Each row is a point on a tangle of strands that fork, close into loops and nearly touch. The rows are in no order.
Points whose rows are less than 23.7 apart are linked; no others are.
k_642: [-19 -13  19  13  12  29   2  20  -1]
k_417: [ 11  14 -19  -3 -20 -34  -1 -19   2]
k_664: [ 26  18   4 -39  30   7  -1   5  15]
k_359: [  4  -4 -11   4 -23   5 -11  11   4]
k_904: [ -6  -3 -14  16 -28 -11  -5  -3  -1]
k_788: [ 21  18  12 -34  40  -4   4   4   5]
k_78: [ 14  -3  -4 -12   4  18  -8  24   9]
k_668: [  8   8  15 -13  26  -7   8   4  -3]
k_881: [ 17  15  -7 -17   9 -16   1  -3   7]
k_777: [ 17 -12 -27  -2 -41  11 -21   7  12]
k_846: [-21  -7  10  19   1  15   6   4  -7]
k_780: [ 24  13  -5 -43  21  18  -6   7  21]
k_133: [-25 -11 -15  32 -40   7  -5  -6  -4]
k_207: [-27 -14  -2  30 -17  20  -3   5  -5]
k_521: [ 16  15 -12 -12  -2 -43   6 -26  -5]
k_544: [ 14   1 -26   3 -36 -11 -14  -3   8]
k_865: [ 14   1   3 -20  13  16  -7  21  12]
k_303: [-21   0  12  18  10  -6  16 -21 -15]
k_32: [-21  -7  32   5  48   3  18 -18 -23]
k_603: [ 14   3 -32   6 -41 -25 -17 -14   9]
k_546: [-12 -17  -7  18 -29  19  -8  16   0]
k_382: [-7 -6 15  3 10 18  0 22  3]
k_994: [ 20  18  -2 -19   9 -40   9 -24  -9]
k_733: [ 24  15 -30 -27 -19 -10 -15 -22  19]
k_536: [-26  -8  23  18  25  20   8   3  -7]
k_522: [-18  -8  36   3  44  16  13   2 -11]
k_237: [ 16  11 -12 -13  -6 -12  -4  -5  12]
k_554: [-25 -12  10  20   4  23   3  12  -4]
k_255: [-20  -9  33   9  33  21   7  12  -6]
k_227: [-16  -4   5  14  -3   2   6   0  -6]
k_565: [-13  -2  27   3  34  -6  17 -19 -20]
k_134: [-20  -8  38   3  49   8  16 -11 -17]
k_64: [ 13 -14 -20   3 -33  11 -16  13   8]
k_728: [-3 -6  3  4 -2 13 -3 20  2]
k_588: [ 20  17   1 -22  17 -19   6  -7   4]
k_924: [ 21   8 -29 -19 -26  -8 -17 -12  16]
k_730: [ -2   5  18  -4  21 -10  11  -4  -6]
k_655: [ 11   9 -23   2 -29 -32  -8 -16   6]
k_716: [-10   0   1  10  -9  -8   6  -3  -2]
k_594: [ 16   9 -22  -6 -20 -12 -11  -5  10]
k_970: [-25  -7  18  18  22  12  12  -6 -10]
k_383: [-27 -12  -8  33 -26  15  -1   2  -5]
k_905: [-15 -14 -19  26 -43   2 -10   0   0]
k_591: [  1 -18  -3   5 -16  29  -9  28   3]
k_618: [-10 -19  -2  14 -21  26  -7  25   1]
k_457: [-23  -5  12  23  16   2  14 -19 -15]
k_468: [-13  -1  19   5  21 -12  17 -15 -15]
k_889: [ 18  16   7 -21  22 -24  11 -10  -4]
k_374: [ -5   2  -6  11 -16 -12   1  -2   0]
k_337: [  6  13 -12  -2  -9 -37   5 -22  -6]
k_470: [ 17  15   4 -18  17 -35  12 -18 -11]
k_628: [-2 -2 -2  3 -7  5 -5 14  2]
k_583: [ -4  -9 -18  17 -40  -2 -11   3   1]
k_533: [ 17  11  15 -26  34  -8   8   6   2]
k_193: [ 23   9  -2 -31  19  21  -9  15  13]
k_439: [ 12 -14  -3  -7  -9  27 -11  29   9]

A tip is a point with one link. Name the tips that can be reached along the links from each point below, in the order of the rows.
k_439 -> k_546
k_470 -> k_733
k_554 -> k_777, k_207

How many points has the smallest loop of links through each point below? Write 0 if it is on no loop.
k_255 -> 10
k_588 -> 13
k_924 -> 0

A fork is a point with three links, a tip a point with one. Leave the first point through the second and follow the links. Name the first fork or tip that comes.
k_780 / k_664 -> k_468
k_470 / k_889 -> k_594
k_728 / k_628 -> k_777
k_439 / k_591 -> k_546
k_583 / k_905 -> k_207

Name the points in between on the shortest way along the links from the first point to the second, in order.
k_237 / k_994 -> k_881 > k_588 > k_889 > k_470
k_777 / k_642 -> k_64 > k_359 > k_628 > k_728 > k_382
k_383 / k_904 -> k_133 > k_905 > k_583
k_193 / k_439 -> k_865 > k_78
k_457 / k_664 -> k_303 > k_468 > k_730 > k_668 > k_533 > k_788
